Each row is a point on a landscape with many valleys, with its height.
A ball rolls from a point to the lowest of its 6 nearest points, and stops where none of them is lower. Distance is the straight distance between rows; heights are no part of it.
z802 (h 8.9): [103 157 132 144 144 119 142 153 170 119]
z398 (h 24.9): [169  79 131 102  94 156  97  90  75 143]
z726 (h 20.5): [173  76 119 104  76 167 112  91  79 142]
z817 (h 31.0): [191  79 103 115  90 193  95 101 110 134]
z22 (h 32.6): [154 140 157 157 147 166  82 112 127 149]
z264 (h 9.6): [115 149 140 154 137 131 124 152 155 135]
z530 (h 12.7): [194 126 138 142 134 200  65  97 119 148]
z733 (h 62.3): [112 173 152 166 177 125 124 133 154 140]
z908 (h 49.5): [114 129 137 130 118 115 131 138 145 124]
z517 (h 29.2): [147 121 161 136 133 150  88 110 113 149]
z728 (h 37.2): [127 130 142 159 119 138 124 155 170 123]
z889 (h 41.9): [101  98 131 121  77 105 165 148 123 116]
z965 (h 35.5): [ 98 154 115 130 133  87 165 149 156 105]
z42 (h 61.2): [100 167 125 107 156  83 146 132 133 122]
z496 (h 27.8): [107 133 145  96 136  77 130 100  76 136]
z467 (h 52.7): [ 98 150  79 106 144  75 185 153 145  99]
z691 (h 18.6): [155  58 129 116  71 153 126  93  76 140]
z106 (h 45.0): [192  95 109 136  93 203  87 111 128 131]
z879 (h 77.7): [111 183 158 157 198 119 103 113 117 156]
z85 (h 20.8): [159  75 133 114  80 160 106 104 101 134]
z609 (h 73.5): [110 187 135 127 190  90 119 119 122 132]
z432 (h 48.2): [101 182 123 140 187 103 139 135 146 122]
z483 (h 51.6): [104 181  43 100 195  94 179 134 163  98]
z527 (h 59.5): [117 179 143 162 186 126 113 132 145 139]
z73 (h 19.1): [123 107 142 116 110 119 125 116  99 126]
z418 (h 45.3): [144 117 144 174 117 173 115 161 177 127]
z642 (h 58.3): [ 98 172  96  97 174  72 156 117 126 113]
z10 (h 34.1): [120 115 138 126  97 117 130 138 122 124]
z347 (h 25.1): [142  68 143 108  86 132 128  83  61 147]
z251 (h 35.0): [102 183 100 150 185 106 155 172 182 113]
z586 (h 29.1): [113  68 125 129  60 122 168 154 138 118]
z559 (h 33.4): [119  92 142 122  80 128 148 153 134 114]
z139 (h 15.2): [126 104 151 112 117 121 114 103  88 134]
z776 (h 24.0): [155 130 163 133 149 170  70 109 111 153]
z684 (h 68.3): [104 189 100 123 198  85 146 128 137 121]
z16 (h 55.7): [122 165 160 145 173 123 104 117 128 134]
z241 (h 32.5): [113 148 156 122 137 102 116 114 112 136]
z25 (h 29.0): [150  83 137 129  79 160 120 118 119 120]
z194 (h 39.1): [ 98 177 123 126 167 103 146 145 151 119]
z34 (h 69.4): [ 99 160  96  94 148  73 177 140 132 106]
z439 (h 20.7): [129 127 159 114 131 115 107 101  91 142]
z271 (h 34.5): [108 119 142 119 108 111 141 131 117 124]
z31 (h 53.6): [108 150  42  87 162  65 197 142 146  83]
z205 (h 30.0): [121 149 160 109 155  97 122 115 106 135]
z771 (h 20.3): [165  64 118 119  65 174 116 108 100 131]
z843 (h 31.6): [154  76 122 125  67 171 125 128 125 129]
z329 (h 35.7): [207  84  90 107  80 194  85  87  86 138]
z938 (h 35.8): [138 151 169 142 166 145  84 109 113 153]
z20 (h 28.3): [205  96 113 123 102 196  78  99 109 144]
z247 (h 41.8): [108 197  72 157 219 108 163 155 183 114]
z875 (h 17.7): [129  86 142 112  77 134 133 122 107 131]
z921 (h 39.6): [110 150 151 136 144 115 114 132 138 132]
z651 (h 40.2): [ 90 120 115 110 115  76 177 134 108 122]
z829 (h 39.3): [ 92 113 125 118 102  85 169 142 120 112]
z32 (h 13.6): [ 96 122 139 111 115  76 155 124 103 122]
z981 (h 42.1): [157 101 141 135 109 172  88 113 130 135]
z266 (h 10.9): [ 98 157 126 101 158  71 144 116 112 128]
z669 (h 39.7): [ 94 143  94  87 148  53 175 121 103 115]
z186 (h 26.9): [118 144 141 170 136 148 124 167 187 127]
z66 (h 19.7): [112  96 143 110  87 115 135 105  98 126]
z650 (h 45.6): [ 97 167  82 117 162  84 183 156 164  98]
z232 (h 26.3): [195  56  90  96  66 180 118  80  63 143]
z811 (h 6.5): [ 98 129 119 125 112  97 165 162 157 114]
z573 (h 9.3): [134  74 132 127  62 145 145 134 123 131]
z390 (h 45.7): [140 131 150 148 126 155 106 145 141 136]
z853 (h 11.0): [124 103 139 140  86 143 132 162 161 117]
z52 (h 16.5): [129  63 132 113  66 139 143 124  95 135]
z707 (h 42.3): [142 149 174 153 176 150  88 121 122 165]
z665 (h 36.5): [146 128 154 143 121 154  97 124 129 133]
z685 (h 59.4): [152  94 133 140  89 170 113 142 143 123]
z520 (h 37.7): [ 98 186  92 142 187 102 161 152 172 115]
z447 (h 55.1): [145 116 146 165 116 176 103 152 170 132]
z365 (h 43.8): [104 141 140 116 131  95 136 131 120 123]
z574 (h 23.5): [ 99 153 118 149 142 113 151 179 170 108]
z518 (h 37.4): [170 109 143 148 120 193  82 120 136 142]
z62 (h 14.0): [142 101 132 152 107 169 116 162 168 124]
z308 (h 49.6): [108 172 132 117 169  90 129 120 121 121]
z511 (h 59.1): [158 110 134 155 113 195  91 134 149 141]
z131 (h 44.8): [115 205  75 144 223 104 157 135 158 128]

Call two points neighbours if one is among the 6 nearest of the other. Go from one point of each pair to the other, from neighbour to neighbour, staying as low as possible. Name the highest point that can't be avoided.
z530, z853 | z517
z802, z573 | z728
z139, z573 | z875
z573, z853 | z586

Where does a ball stop that starts at each point below?
z34 | z811
z418 | z853
z329 | z573
z511 | z853
z981 | z573
z85 | z573
z728 | z802
z106 | z530
z10 | z573
z205 | z139
